Points on a hilly landscape, in no order, each with its height.
A ball rolls from a point to the lowest of its 3 nearest points, and stops where none of them is lower. Distance is the straight distance between rows; heights are no part of it.
sikoz (h 40.7): [-19  -6  23  17  26  10   6 -14  10  30 -10 -27   9  10  42  10  28 -27
  29 -24]
nemus (h 47.0): [ 38 -19  26  20  14  17 -12 -22  21 -22  35  -1  19   6   2   8  19 -21
 -12  62]
vagud (h 41.9): [ -1   9  -2 -14   2 -11 -11  -6  11  -8  13  11   2   4  -6   6 -14   7
 -11  38]
Veves (h 34.2): [-30  35 -35 -29 -22 -25  -9  13   0   8   6  39 -23  -4 -19  -2 -39  38
  -9   6]
kolot (h 46.3): [ -4  31 -15  15 -23  -3 -12 -21   8  10  29  38  -7  11  12  10  -1   5
 -22  41]
Nadul (h 8.4): [  7 -42  24  38  43  31  -6  20  -5 -29 -28 -38  21  -8 -16   0   7 -24
   5 -32]
rofe (h 35.7): [-15  23 -24 -42 -20 -32   5  12 -11  44  -8  15 -22   1   0 -18 -19  37
  -3 -36]
fumev (h 35.5): [ 15 -13  11  -8  15  -3  -9  -5  12 -38   7  -4   8  -2 -10   2 -10  -2
  -2  30]
rura (h 46.9): [ 19 -18   8 -10  19  -2 -14   6  -4 -50  -8  -7  12 -13 -21  -6 -20   5
  -1  11]
Pino (h 20.9): [ -3   9   3 -24  -8 -11   0 -12  12  25  15   8  -1   9  26   1  -2  -7
   1  26]
zufem (h 41.2): [ -2  13 -18 -18   4 -18 -15  10   0 -38  -1  10  -4  -4 -31  -4 -39  31
 -12  16]
sim (h 34.9): [ 44 -47  30  11  27  33  -7   0   7 -46   7 -10  29 -13  -8   7   5 -38
  11  31]
Fedi (h 48.9): [ 10 -34   6  43  52  39  -3  46  -9 -30 -23 -48  21  -8 -24  -2  17 -30
 -24 -44]
mos (h 23.3): [ 44 -43  14  -3  31  25 -24  13 -14 -64  -6   3  28 -22 -28   1 -21 -24
   8  -6]
rodun (h 57.2): [-20  40 -29   2 -24 -13 -14   0  -3 -11  20  38 -16   1 -22  14 -22  25
 -18  31]
nelom (h 41.6): [-11  20 -29 -44 -34 -30  19   9 -17  52 -11   4 -25   5   8 -25  -8  36
   8 -46]
keka (h 44.9): [-14   6  -6 -28  12 -40   3   3  -7   8 -23   4 -15  -3 -17  -9 -18  33
  -2 -33]
Gizag (h 13.3): [  3 -25  39   5  23  12   1 -17  16  -3  -3 -22  13   5  15  15  19 -31
  25  23]
godez (h 57.3): [ -7  39 -18  34 -32  -7 -20 -23  -1   7  31  45 -17   9   0  15   4  14
 -18  34]
bodog (h 55.2): [-21  -1  18  13  27  -1   9  -9  -2  23 -19 -23  -1   8  18   7  20  -8
  16 -38]
sopu (h 53.0): [ -8  55 -38  32 -89 -10   3 -41 -27  30  30  62 -22   4   9  -6  15  32
   7   9]
Kenak (h 45.3): [-11 -24  19  42  47  24   5  25   5 -13 -23 -45  13   1 -12   1  20 -19
  -5 -36]
Dit (h 55.3): [ 46 -15  14  27  12  27 -17 -14   6 -39  38   1  25   1 -11   2  13 -16
 -19  57]
misa (h 45.5): [-19  45 -46 -11 -64 -12   0   3  -5  28  18  53 -24   2   6   5 -16  23
 -10  15]
nef (h 36.1): [ 22 -31   7  15  34   2  -9  18 -17 -46 -40 -16  11 -18 -41   2 -19   3
  -6 -52]
Begu (h 45.6): [-23  25 -31 -47 -29 -38  -4  18  -8  31  -8  31 -26  -3 -15 -19 -35  49
  -5 -29]
rikid (h 52.9): [-21  28 -24 -22 -99  -2  45  -7  17  65  14   0 -29  14  36 -23   7  23
   3  33]
galu (h 24.0): [ -6  12 -14 -34 -37 -12  25 -12  -4  53  -2  -6 -11   9  41 -27   3  11
  19 -14]
Ranil (h 19.6): [-12 -36  46  51  58  51   4   7  25   1   1 -51  30   6  15  -3  34 -49
  14  -2]
ninom (h 55.4): [-12   4  -6 -14  21 -40   7  10 -16  -2 -31  -8 -13  -5 -32  -1 -13  36
  -4 -45]
punos (h 29.1): [  2 -12  26  -8   9   7   1 -25  16  22   4  -9   9  10  40  15  24 -36
  19  23]
vora (h 51.0): [-21  28 -36 -45 -60 -20  15  16   0  50  -1  21 -26   2   9 -26 -25  39
   1 -22]
gev (h 44.7): [ -9  10 -18 -22   8 -43  14   8 -20  31 -31  -5 -22  -1  -9   3   4  28
  -1 -59]
dumim (h 48.8): [-23  50 -44   4 -47 -16 -11  -8  -8  13  21  54 -23   1  -7  15 -16  20
 -10  19]
Sule (h 18.6): [  7   4   4 -22 -24   0   6 -24  12  41  14   2   1  13  52   0  10 -23
   5  29]
deg (h 42.8): [-21   8  -8   7  31 -18  19  16 -11  18 -32 -18 -12   0   2  16  23   6
  -2 -56]
kavus (h 27.1): [  0 -22  -4  40  50  20   7  42  -7 -30 -37 -43   9 -12 -27   7  14 -16
 -25 -50]
lagar (h 49.9): [-10   6  -2 -28  12 -32  -6   5  -3  -9 -17   0  -9  -5 -23  -5 -27  32
  -2 -16]
bulal (h 49.7): [-18 -15  18  43  58  25  11  27  12  -1 -19 -50  17   4   0   3  37 -25
 -15 -31]
Fes (h 42.5): [ -6  26 -23 -23 -58  -4  11  -7   7  44  16  20 -13  11  36 -11  -6   6
  -8  20]
Nat (h 49.0): [ -9  36 -17  17 -19  -7 -20  -9   4 -11  25  30 -12   4 -15  16 -11  19
 -21  44]
Duku (h 31.9): [  8 -23  10   6  28  -4  -4  12 -10 -43 -32 -20   6 -11 -34  -3 -17  12
  -1 -36]
roris (h 56.4): [ 34 -32   6 -11  27   7 -25  16 -19 -63 -12   4  21 -22 -35 -10 -30   0
   3 -19]
Mab (h 48.7): [ -9  26 -49 -42 -41 -44  30  25 -26  57 -25  -1 -40  -1  -7 -18   6  57
  -3 -71]
pami (h 51.6): [ 24  -5  24  14   6   7  -6 -24  24  -7  32   7  12  10  13  10  22 -20
 -11  61]
gode (h 15.5): [  0 -24  31  -2  26   4  -4 -12   7 -14 -11 -19   7   0   2   8   4 -16
  20   8]
lezab (h 30.4): [ -4 -36  39  34  38  37  -2   2  10 -21 -14 -41  20   1   3   3  14 -35
  20  -7]
tosa (h 21.2): [-14 -29  40  37  46  31   4   3   9  -3 -10 -43  22   5   9   2  24 -31
  18 -12]
dese (h 37.3): [-17  28 -30 -34 -81  -9  23   3   3  55  12  12 -27   7  28 -26 -12  24
   4   7]
tibud (h 59.4): [ 28   2  13  38   1  15 -19 -19  15 -23  38  13  10  10  -8   5  13   0
 -24  60]
bora (h 21.5): [ 19 -33  44  13  25  21   1 -17  16 -17   7 -18  19   2   9  15  22 -39
  17  38]
Lavu (h 46.4): [ 14   1  14   4   7   2 -13 -16  17 -25  26   8   7   8  -1  11   6  -6
 -15  56]
getes (h 36.6): [ 30 -28  11  -7  19  10 -15   5   1 -54  -2  -5  15 -13 -21   0 -18  -6
   7  16]
seru (h 36.4): [-16  21 -28 -43 -53 -21  13   6  -4  49   3  14 -23   7  20 -25 -17  24
   4 -10]
nopa (h 39.6): [  5 -11   2  -7  23 -26  -3   8 -12 -31 -35 -11  -1  -9 -38  -5 -22  26
  -8 -35]
mepu (h 32.9): [  2  -9  22 -15  17 -10  -5 -11   8 -16  -2  -9   3   0   1   5  -4  -3
   9  15]
suk (h 35.0): [ 31 -30  28   1  19  18  -7  -7   9 -41   3 -12  19  -6  -7   5   3 -23
  13  35]
beva (h 20.8): [  8 -32  43  16  30  25  -2 -11  10 -22  -6 -29  20  -3   4   8  13 -32
  26  14]
bunez (h 42.1): [ 38 -45  25   8  59  27 -41  21 -23 -63  -9  13  34 -37 -42   6 -20 -34
   3 -31]
kul (h 43.4): [-19  26 -22 -16 -11 -20 -14   9   4 -10   8  25 -11  -1 -21   2 -35  31
 -12  20]
Miv (h 31.8): [-14  -9  23   7  14  15   7 -23   9  37  -2 -24   9  10  56   7  30 -36
  33 -13]
Lunav (h 23.9): [ 42 -38   8  -4  37  23 -35  15 -19 -66  -5  17  33 -27 -32   2 -22 -21
   7 -11]
nukar (h 45.2): [-11  33 -30 -19 -77  -4  21  -5   9  49  22  26 -24   7  30 -13  -8  11
  -3  23]
pibod (h 23.1): [-18   2 -13  25  56   5  19  54   2 -17 -29 -52   2  -7 -18  17  23 -14
 -33 -43]
leto (h 41.7): [ -9  16  -9 -21  -4 -21 -13   4   5 -13  10  18  -7  -2 -14   1 -26  20
 -11  25]
faka (h 15.0): [-10  56 -35  27 -66 -10  -3 -31 -21  25  28  61 -19   8   6   7   8  21
  -7  15]
goluk (h 46.7): [ 10 -22  23  -8  20  -2  -6  -4   4 -34 -11 -13   9  -8 -11   4  -7  -4
  10  14]
reti (h 47.2): [ -6  36 -27  -2 -71   5  12 -14   7  41  32  35 -15  11  34  -7   2   6
 -14  24]
guga (h 46.2): [-12  46 -27  31 -48  -8 -12 -29 -11  16  31  56 -17   6   3  13   1  17
 -10  23]
tak (h 54.5): [ 21 -16   8 -16  17  -5  -8  10  -8 -54 -17  -8   9 -14 -33  -8 -28  15
  -1 -11]
madir (h 58.5): [-24  -4  18  26  38   6  11   3   5  11 -23 -31   4   7  11   9  27 -13
   7 -37]
mol (h 55.5): [-18  13 -17 -23  14 -47  14   9 -18  13 -28   0 -23  -4 -28   0 -12  37
  -6 -52]
vus (h 30.7): [ -5  17 -15 -36 -40 -13  16 -10  -1  50   8   1 -15   8  37 -20  -6  10
   9  -2]
gesiz (h 39.7): [ -2  20 -13 -22 -36  -6   0 -16  10  39  22  20  -6  12  35  -3  -2  -5
  -7  26]
nusar (h 43.6): [-18  18 -11 -32  -2 -29 -10   3   2   1   3  19  -9  -4 -16  -4 -31  32
  -2   4]
gipin (h 29.4): [ -7  10  -7 -26 -35  -3  31 -16  -6  58  -2 -17  -9  11  46 -22  11   5
  31 -19]
rul (h 34.3): [ -5 -15  21  -5  26 -13  -2  -7   1 -14 -19 -16   4  -3  -7   4  -5   4
  13 -10]
gukop (h 33.1): [ 13   2 -14  -5   0  -3 -17   5   5 -42  12   8   5  -5 -25   2 -26  20
 -21  36]
Kir (h 26.3): [-18   1 -15  16  34 -18  14  23 -12  -4 -42 -27 -10  -2 -25  21  11  13
 -13 -52]
zas (h 37.7): [-14 -18  29  11  31   7  -1 -10   7   5 -15 -23   7   6  12   9  18 -16
  22 -14]
kabuk (h 36.9): [ -3 -25  13  44  48  28   5  30  -3 -22 -30 -41  14  -5 -19   2  19 -20
 -19 -46]
Kifi (h 23.4): [-26   4 -13  26  44  -4  18  33  -6  -5 -39 -37  -5  -2 -16  21  21   3
 -18 -51]
pigoz (h 23.5): [-15  24 -33 -43 -62 -20  26   9  -8  58  -2  -1 -30  10  21 -37 -10  35
  17 -18]
rurop (h 42.4): [-12 -19  26  17  31   0   3  -2   3 -10 -24 -26   6  -1  -5   4   7  -5
  13 -24]
nibu (h 41.8): [  2  -4   7 -19  13 -15  -9   3   4 -31  -5  -1   1  -3 -21  -4 -23  18
  -1   5]
kizi (h 36.3): [ -9  48 -27  38 -71  -3  -7 -40 -16  26  34  56 -14  11  16   2  12  19
  -5  19]
dapo (h 51.5): [-25  46 -48 -21 -83 -12  14   7  -5  39  12  47 -28   1   7  -6 -18  29
  -2  11]
mev (h 39.4): [  1 -20  19  10  28  -4  -2   2  -5 -27 -28 -22   4  -7 -22   4  -3   4
   9 -25]
Mizo (h 32.8): [ 35 -37  20   2  23  22 -12   1  -2 -52   2 -11  23 -15 -14   5  -6 -28
  12  20]
Mapar (h 28.6): [-13  15 -16 -30  -5 -31  13  -1 -13  39 -15   5 -18   2   5 -12   0  27
   6 -46]
nir (h 32.7): [-13  19 -10 -31 -20 -19  -2  -7   7  23  13  21 -10   4  15  -5 -16  10
  -1  13]
nudos (h 62.5): [ 25 -53  20  32  47  37 -26  25 -18 -43 -23 -12  30 -23 -30  -3  -8 -33
   0 -43]
Dutim (h 33.4): [-30  18 -27  11  38 -15  26  37  -9   8 -37 -23 -17  -1 -10  29  19   4
 -15 -60]
des (h 35.6): [-17  12  -9 -19  12 -32  11   1 -15  28 -23  -2 -14   4  -4  -1   2  22
   7 -48]
bakeb (h 56.2): [ -1  27 -15   6 -44   1  -3 -24  13  34  32  37  -3  15  33   2  10  -5
 -21  37]
pamu (h 57.9): [ 21 -51  26  39  44  45 -19  22 -12 -38 -21 -25  28 -16 -22  -4  -2 -39
   2 -32]
litak (h 54.4): [ 10 -50  40  42  44  53  -7  12   3 -27 -14 -41  28  -9  -6  -2  14 -46
  11 -13]
bul (h 47.1): [ 15 -50  49  31  30  45   4 -12  14 -19   1 -29  22  -1   5  13  19 -55
  30  29]
beso (h 17.9): [ 23  -3  -6   1   7   4 -16   5   6 -43  16   5  10  -2 -22   1 -13   4
 -17  43]
lif (h 54.9): [-10  12 -16 -34 -60  -8  38 -11   2  64   2 -19 -19  10  42 -33   9  16
  20   6]
voza (h 30.6): [-11  -6  25  -4  25  -4   1 -16   5  18 -13 -15   3   7  19   4   9  -8
  23 -14]
ratev (h 38.1): [ 44 -27  15   9  19  24 -13  -4   4 -50  19  -5  25  -9 -14   6   6 -25
  -1  41]
Gil (h 0.6): [ -8   8  -4 -30 -16 -13  16 -15  -7  48  -8 -10  -9   9  40 -16   3   0
  22 -22]
luz (h 52.4): [ 17   7  -2  27   2   8 -21 -10   7 -27  32  15   5   9 -16  10   1   4
 -23  55]
donal (h 39.8): [ 49 -49  41  25  25  42  -1 -12  10 -41  17 -12  33  -9  -3  14  18 -53
  15  42]
Mis (h 4.4): [  0  26  -9  36 -17   1 -22 -24   6  -5  36  29  -5  11  -6  16   3  12
 -22  47]
Kog (h 59.5): [-26  47 -41  -9 -31 -20 -14   7  -7  -9  10  45 -27  -1 -26  17 -32  35
 -13  21]
Nuso (h 21.1): [  6  11   5  -3  -7  -6  -9 -19  19  11  30  14   5  10  22  10  12 -13
 -18  47]
kib (h 52.3): [-12   0   3   2  29 -27  11   7 -13  -2 -31 -18  -9  -3 -18   8   4  22
   1 -44]
pozo (h 56.8): [-14  42 -28  11 -48  -9  -4 -14   1  22  28  49 -15   5  10   7  -1  12
 -18  25]
Malad (h 35.2): [  7   2   6 -11   6  -7 -10  -5  11 -18  11   2   2   2  -7   5  -8   4
  -6  37]
leted (h 7.1): [  4 -16  30  -7  21   0  -5 -19  13 -10   3 -11  11   2   7  11   7 -17
  17  27]
ror (h 21.8): [ 59 -42  16   5  36  36 -26   7 -11 -64  17  10  36 -22 -20   7  -9 -43
  -1  19]
dom (h 42.9): [-15  14 -16 -24   1 -26  -7  11  -3 -23  -1  13  -8  -5 -30  -6 -40  39
 -12   8]
setip (h 45.8): [  6 -30  25   5  25   7  -5  -1  -2 -35 -22 -21  12 -10 -12   2  -4  -4
  15 -12]
rezir (h 34.5): [  9 -25  -6  31  72  37  11  64   6 -32 -14 -58  25 -12 -16  -4  36 -41
 -41 -41]
bib (h 26.0): [ -2 -18   7  18  31  -6   6  18 -13 -26 -43 -29   0  -9 -31   9   0   9
  -6 -46]
disub (h 43.3): [  3 -33  19  50  57  44   3  32   7 -20 -16 -53  26  -3 -12  -6  25 -35
 -19 -33]
Tipug (h 12.6): [-15  17 -22 -36 -52 -16  37   1  -7  61  -4 -20 -26   8  30 -38   9  28
  22 -31]
Puduv (h 57.8): [-16  55 -49  13 -63 -14  -5 -13 -22  23  22  62 -26   1  -7  13  -8  24
  -5  13]
kefu (h 45.1): [-17  14  -8 -37  -5 -28  -5  -2   1  17  -5  16 -12  -2  -5  -7 -24  23
  -1  -9]
Did (h 48.1): [-12  36 -30  -1 -95   2  29 -11   8  49  24  29 -24  12  36 -16   3  13
  -6  30]
guguf (h 21.4): [-17  -9   2  38  46   7  13  32  -2 -11 -32 -40   4   1 -18  13  21  -7
 -20 -48]
pifeg (h 46.6): [ -6   2   8 -27   9 -21  -4  -5   4  -3  -1   5  -4   4   0  -1 -12   9
   2  10]
velo (h 43.2): [ 21 -45  29  22  35  34 -10   8  -4 -43 -15 -22  25 -11 -15   4   0 -33
  15 -10]
Muga (h 47.6): [ -4  52 -37  25 -83  -4   6 -33 -15  37  31  55 -19   8  17   1  11  23
  -3  18]
Zif (h 7.2): [  0 -12  14 -10  23 -16  -3  -4   0 -25 -19 -12   3  -5 -19   0 -12  11
   7 -10]
Suf (h 30.0): [ -1  -6  14 -14  -8   3   7 -28   9  41   6 -12   5  11  53  -1  20 -31
  24  10]
saref (h 35.1): [ -9  20 -24 -34 -66  -6  26  -7   8  56  11   5 -17   8  40 -23  -5  10
   6  13]
rifen (h 9.6): [  5 -35  17  36  41  22  -7  21 -10 -33 -36 -32  15 -10 -23   2   6 -18
  -8 -45]
novi (h 54.7): [  5  22   4  46 -14   6 -21 -35  13   2  48  31   2  17   7  13  17   5
 -23  46]
vonot (h 46.5): [-10  22 -36 -31 -19 -36  27  16 -25  49 -23   0 -31   3  -1 -13  10  36
   4 -68]
gunep (h 59.3): [-22  34 -42 -48 -55 -32   2  27 -10  45  -8  36 -33  -1  -9 -28 -32  49
  -2 -40]
maguf (h 41.0): [ 43 -19   6   7  15  24 -17   2   0 -54  21  -1  22  -9 -20   3  -3 -15
 -10  41]
Dak (h 55.6): [ 14  -4 -12 -15  13  -9 -19  17  -8 -59  -8   3   7 -14 -38 -14 -43  29
  -8   3]
damo (h 28.9): [ -5   1  11 -22   1  -6   5 -19   3  30   0  -6   0   6  39  -2  11 -13
  21   0]
Lasa (h 54.8): [-16  -2  11  17  36  -8  12   4  -7   0 -32 -26  -3  -1  -9   8  13   4
   7 -42]
Maf (h 27.7): [ -8  18 -10 -27 -15 -16  -4  -9  10  21  18  19  -7   6  20   1  -7   2
  -8  24]
dupet (h 35.3): [-30  53 -45 -16 -57 -18  -5  10 -16  21  14  57 -30  -3 -12   9 -23  32
  -5   7]
mavum (h 31.7): [ 19  -6   7   3   5   3 -16  -4  10 -37  17   1   7   4 -11   5  -4  -1
 -11  46]
toli (h 47.8): [-18  38 -39 -18 -95  -3  25   4   5  47  14  31 -28   7  22 -14 -12  22
  -1  18]
fabul (h 17.6): [ -5 -14  25 -10  19  -6  -1 -15   7  -1  -7 -15   6   4   9   6   6 -10
  18   7]
Raner (h 34.6): [-10  15 -10 -35 -11 -25  12  -5  -6  40  -9   6 -13   4  18 -15  -5  16
  14 -27]
kilev (h 58.0): [-19  24 -37 -14   6 -32  30  28 -24  38 -34  -5 -30  -2  -4  15  20  22
  -4 -75]
simal (h 11.4): [  8 -15  31  -7  14  -1   2 -23  15  -2  13  -9  11   8  20  15  17 -26
  10  40]
Kage (h 53.2): [ 22 -41  11  32  41  22 -16  33 -24 -44 -34 -23  18 -18 -36   1  -7 -21
 -14 -53]
febu (h 41.4): [-14   7   5 -27   8 -26   5 -11  -3  27 -11  -2  -8   3  10  -3  -1  11
  14 -27]
nifev (h 38.0): [ 31 -12  -2  -1  12  13 -23  10  -3 -58  15   2  19  -9 -22   1 -19  -6
 -10  28]
Tiga (h 50.0): [ 52 -19  16  38  13  31 -16 -19   9 -35  46   2  28   4 -12   1  18 -22
 -17  62]
meki (h 25.2): [ -3   1  13 -26  -3 -11   2 -18  11  27   6   2   2   5  33   2   7 -14
   9  15]
res (h 52.2): [ 28 -37  18   5  27  14 -17   9  -7 -56 -24  -8  18 -17 -25  -3 -19  -7
   6 -19]
bezu (h 29.5): [-33  56 -56 -13 -55 -25 -12   9 -23   6  12  63 -34  -8 -29  17 -30  42
  -2   4]
fev (h 45.7): [-10  22 -35 -33 -30 -29  34  12 -21  53 -19  -4 -31   1   8 -21  10  40
  12 -63]
kiv (h 40.1): [ 24 -12  17   6  10   7 -11 -11  13 -33  22  -1  14   5  -2   8   8 -14
 -10  54]
Pina (h 11.0): [-35  45 -47 -38 -56 -27  -4  23 -11  24   0  57 -31  -4 -19  -8 -43  46
  -4 -13]
Zasag (h 48.4): [-17   4   6   0  22 -19   9  -6  -9  23 -22 -16 -10   4  13   6  14   1
  13 -43]
Fani (h 28.5): [ -8 -27  31  34  41  25  -1   2   5 -13 -21 -40  14   0  -4   5  18 -23
  12 -21]
nasum (h 30.5): [-25  34 -35 -21 -11 -31 -15  15  -5 -17   2  31 -17  -6 -38   1 -46  47
 -15  10]
mitot (h 53.9): [  1   0  -3 -23  10 -21  -8  13  -7 -39 -16   3  -5 -11 -38 -11 -39  37
  -7 -13]
bekor (h 38.4): [-24  31 -21 -32 -27 -21  -6  10   1  17   8  34 -18  -2  -3  -5 -31  25
  -9   7]
bina (h 52.8): [-12  54 -46  14 -94  -5  11 -21 -14  31  24  55 -27   7  11  -2   4  22
  -1  15]
seran (h 40.6): [ 58 -39  29  26  21  38  -8 -13   9 -44  34  -2  34  -3  -6   8  20 -40
  -6  56]
kiveg (h 47.3): [-15  28 -29 -31 -45 -16   5   3   2  37  14  32 -17   5  19 -12 -20  14
  -3   6]
Futu (h 53.5): [ -6  43 -33  17 -89   4  21 -25   1  40  27  45 -16  11  27  -7   6  14
  -9  22]
Bige (h 34.1): [-14 -27  37  21  32  19   0 -11   8  -2 -15 -30  13   0  10  10  19 -26
  21  -9]
gotu (h 40.4): [ 32 -27  27   9  15  19  -2 -13  16 -33  19  -7  20   2   1  10  14 -24
   1  54]
zov (h 30.2): [ 10  10   3  12  -4  -2 -14 -16  18   0  35  21   1  16  12  13  12  -5
 -23  50]
todo (h 53.8): [-23  22 -19 -32 -85  -9  44  -5   9  66  10 -12 -26  13  38 -33   6  27
  15  18]
Paken (h 47.5): [ -6  42 -26  28 -58   0  -6 -30  -3  29  36  54 -15  10  19   5   4  10
 -12  23]
Kon (h 18.1): [-11  11 -15 -22 -13 -25  20  -6 -15  48 -16 -10 -14   5  23 -17   9  17
  15 -51]
gazok (h 42.6): [ 19 -43  17  29  38  29 -11  21 -15 -38 -30 -21  22 -16 -29   0  -5 -21
  -2 -44]
zuleb (h 54.6): [-17   4   4  -3  13  -2  16 -11  -5  39 -12 -13  -4   8  34  -1  23  -6
  21 -39]
loveg (h 28.1): [-37  43 -39 -21 -25 -34 -14  22  -9 -13  -2  47 -29  -7 -43   3 -54  54
  -8   3]
Gono (h 21.3): [-13 -26  37  18  32  19  -2 -18  16  14  -1 -27  12   6  32  15  30 -40
  30   7]
kulov (h 18.8): [-23   0   2  34  54   6  19  42   7  -4 -24 -43   4   3  -5  13  30 -12
 -23 -45]
sulan (h 37.0): [ 59 -44  29  16  28  41  -9  -5   0 -53  22   1  36 -13  -8  11  10 -48
   8  38]
ruzoz (h 35.9): [-11  -6  13 -11  19 -23   1  -5  -1  -8 -21  -9  -3  -1 -12   0  -6  16
   7 -20]
burab (h 50.6): [ -17   38  -32  -12 -103   -1   35   -5   12   53   17   23  -25   12
   26  -16    2   21   -2   29]
Gegev (h 38.6): [ 35 -51  33  19  32  42 -12   2   2 -46  -3 -13  30 -15 -10   8  -3 -43
  19   8]
Gifa (h 45.0): [ -1  24 -19 -13 -70   3  23 -18  12  49  26  17 -13  11  45 -12   4  -3
  -9  31]
git (h 45.9): [-22  21 -21 -33   0 -34  -8  16  -6 -13 -10  23 -18  -8 -41 -11 -48  48
 -15 -15]
Supon (h 23.2): [ -8 -14  -5  28  41   3   9  34 -15 -26 -40 -40   0  -5 -27  16   9  -6
 -23 -51]
neru (h 43.0): [  0 -45  56  41  41  51  -1  -9  19  -3   4 -42  23   6  22  11  32 -59
  30  23]
gakuv (h 57.1): [-22  28 -34 -50 -33 -46   3  27 -13  41 -15  28 -34  -3 -17 -26 -27  56
  -7 -51]
baded (h 44.3): [-19  36 -40 -35 -78 -10  14  10  -1  46  11  30 -24   3  18 -16 -22  26
  -1   6]
Mesu (h 39.9): [  1   7  -9 -30 -35  -2  18 -21   3  51   4  -7 -10  11  48 -18   6  -7
  16   9]
Foze (h 44.6): [  5  15  -6   8  -4   0 -19  -6   9 -25  23  18   1   6 -17   7 -11  11
 -22  47]
mokis (h 46.0): [-19   9  -8  -1  24 -29  12  11 -15  18 -33 -11 -15  -1  -9  13   9  19
  -1 -56]
vut (h 13.0): [  9  -2  24 -10   3  -2  -2 -26  16  15  19   8   5   8  31  12  19 -25
   2  41]
fab (h 19.7): [-16  21 -28 -38 -61 -23  42   8 -12  62  -9 -16 -32   6  17 -41   8  45
  19 -40]
fuma (h 48.6): [-14 -20  15  34  43  11   8  15  -6 -18 -29 -36   5  -1 -16   5  17 -11
   0 -36]
Gulel (h 24.1): [-39  50 -49 -21 -39 -30 -14  18 -14   2   9  55 -30  -7 -31   7 -48  49
  -7  -1]
mig (h 63.4): [-17  18 -22 -40  -3 -50   4  15 -11  22 -21  17 -25  -4 -31 -11 -28  53
  -8 -42]
fof (h 37.9): [ -1 -22   8  44  61  36   8  44   7 -20 -17 -59  17  -3 -13  -1  33 -28
 -33 -37]
pef (h 38.7): [-12  14 -18 -39 -25 -19   2  -4   1  38   4  17 -12   3  16 -18 -14  17
   1  -7]
kogi (h 33.2): [ -1   0   2 -22 -20  -3  16 -27   2  47   1 -11  -1  14  57  -8  17 -22
  24   3]
damu (h 53.4): [  0  28  -4  27 -32   2 -15 -27  11  20  40  40  -2  14  21   5   9   1
 -25  39]
poma (h 29.9): [ 43 -30  10  -1  23  21 -23   5 -10 -59  10   2  27 -18 -22   1 -16 -20
   0  24]
Zoso (h 45.4): [ 71 -36  27  42  23  44 -14 -20   3 -42  48   4  37  -2  -6   1  24 -37
 -10  59]
Dig (h 47.4): [ -4 -39  35  49  52  48  -1  19  12 -13  -8 -50  29   1  -2  -7  25 -40
   3 -20]
diler (h 34.8): [ 37 -44  17   1  42  23 -29  21 -23 -64 -19   6  29 -28 -35   1 -21 -21
   2 -37]
vavu (h 32.4): [ 39 -38  40  19  18  28  -1 -19  17 -30  21 -13  24   2   1  14  25 -42
   9  54]
pimep (h 38.5): [-10 -35  45  34  38  37   3  -7  14  -6  -8 -36  18   1  14   9  25 -45
  26   7]
rok (h 15.4): [  5   6   3 -19 -15  -6   0 -23  19  31  24  10   1  11  38   6  11 -22
  -4  34]
dilu (h 40.5): [-16  -1  13 -14  14 -11   4 -16   1  26 -11 -11  -2   9  26  -1   9  -5
  25 -20]
nevot (h 25.8): [-11 -19  38   8  22  18   2 -23  12  21   0 -22   9   9  42  14  33 -43
  31   7]
lod (h 14.5): [ 50 -46  19   3  45  35 -32  13 -18 -64   5  14  37 -26 -28   6 -12 -39
   7  -1]
zezad (h 33.5): [-19 -13  33  19  26  21   3 -20  11  26  -7 -26  11   9  45   9  32 -35
  30 -11]
Boki (h 42.0): [-20  26 -23 -40 -24 -25  -2   8   0  30   6  26 -16  -1   4 -14 -26  26
  -2  -7]
sef (h 47.7): [ 18 -43  24  15  28  22 -10   9  -8 -46 -20 -22  21 -16 -24   2  -9 -15
  10 -23]
vav (h 30.3): [ -6 -12  -7  30  65  23  13  64   3 -28 -24 -59  17  -7 -23   4  31 -28
 -39 -36]
geso (h 40.9): [ 55 -32   8  11  22  30 -21  -1  -5 -55  24   3  29 -10 -18   4   0 -25
 -10  39]
sigi (h 30.1): [ -8   5   6 -16 -18   1  20 -22  -1  48  -9 -18  -6  11  53 -11  21  -8
  30 -28]
Zizak (h 46.8): [ 21   4  11  24   1   6 -15 -21  17 -11  40  11  10  12   1   7  14  -7
 -21  59]
taki (h 14.9): [ 10  -5  20  -8   6  -4  -6 -21  21  -1  18   1   8  12  14  13  12 -16
  -8  46]
zipe (h 34.7): [ -6  24 -11 -12 -24  -7  -6 -13  14  19  25  31  -8  14  22   4  -4   1
 -17  38]
dop (h 46.1): [ 16 -53  42  28  36  45  -5  -1   5 -30 -10 -28  26  -9  -3   5   5 -46
  24   6]
Pidu (h 40.8): [-16  14  -3 -29   6 -33   6  -3  -8  21 -17   5 -15  -1  -3  -6 -10  26
   7 -31]
Rir (h 21.0): [ 13 -10  17  -7  14  -1  -4 -13  13 -22  11  -5  10   2   0   6   2  -7
   1  38]
denin (h 44.8): [ 58 -28  28  33  18  30  -8 -20  18 -35  44  -1  25   5  -5   4  25 -29
 -12  63]
Gis (h 7.8): [-23 -21  39  45  51  36   5   2  16  10  -9 -41  19   8  22   2  37 -36
  12 -17]
Pel (h 39.5): [ -5  17 -21  -6  -5 -15 -19   9   2 -33   6  16  -3  -4 -27   4 -29  26
 -17  29]

Call two points neighbours if one is among the 3 nearest of the other. Go from one point of each pair to the other, from neighbour to neighbour, staying as low as possible. Name the highest point that can't be avoided.
poma / Duku | rurop
faka / Tipug | Futu
beso / poma | nifev
Zif / Duku | mev
Gil / Tipug | galu
Gis / Mapar | kogi
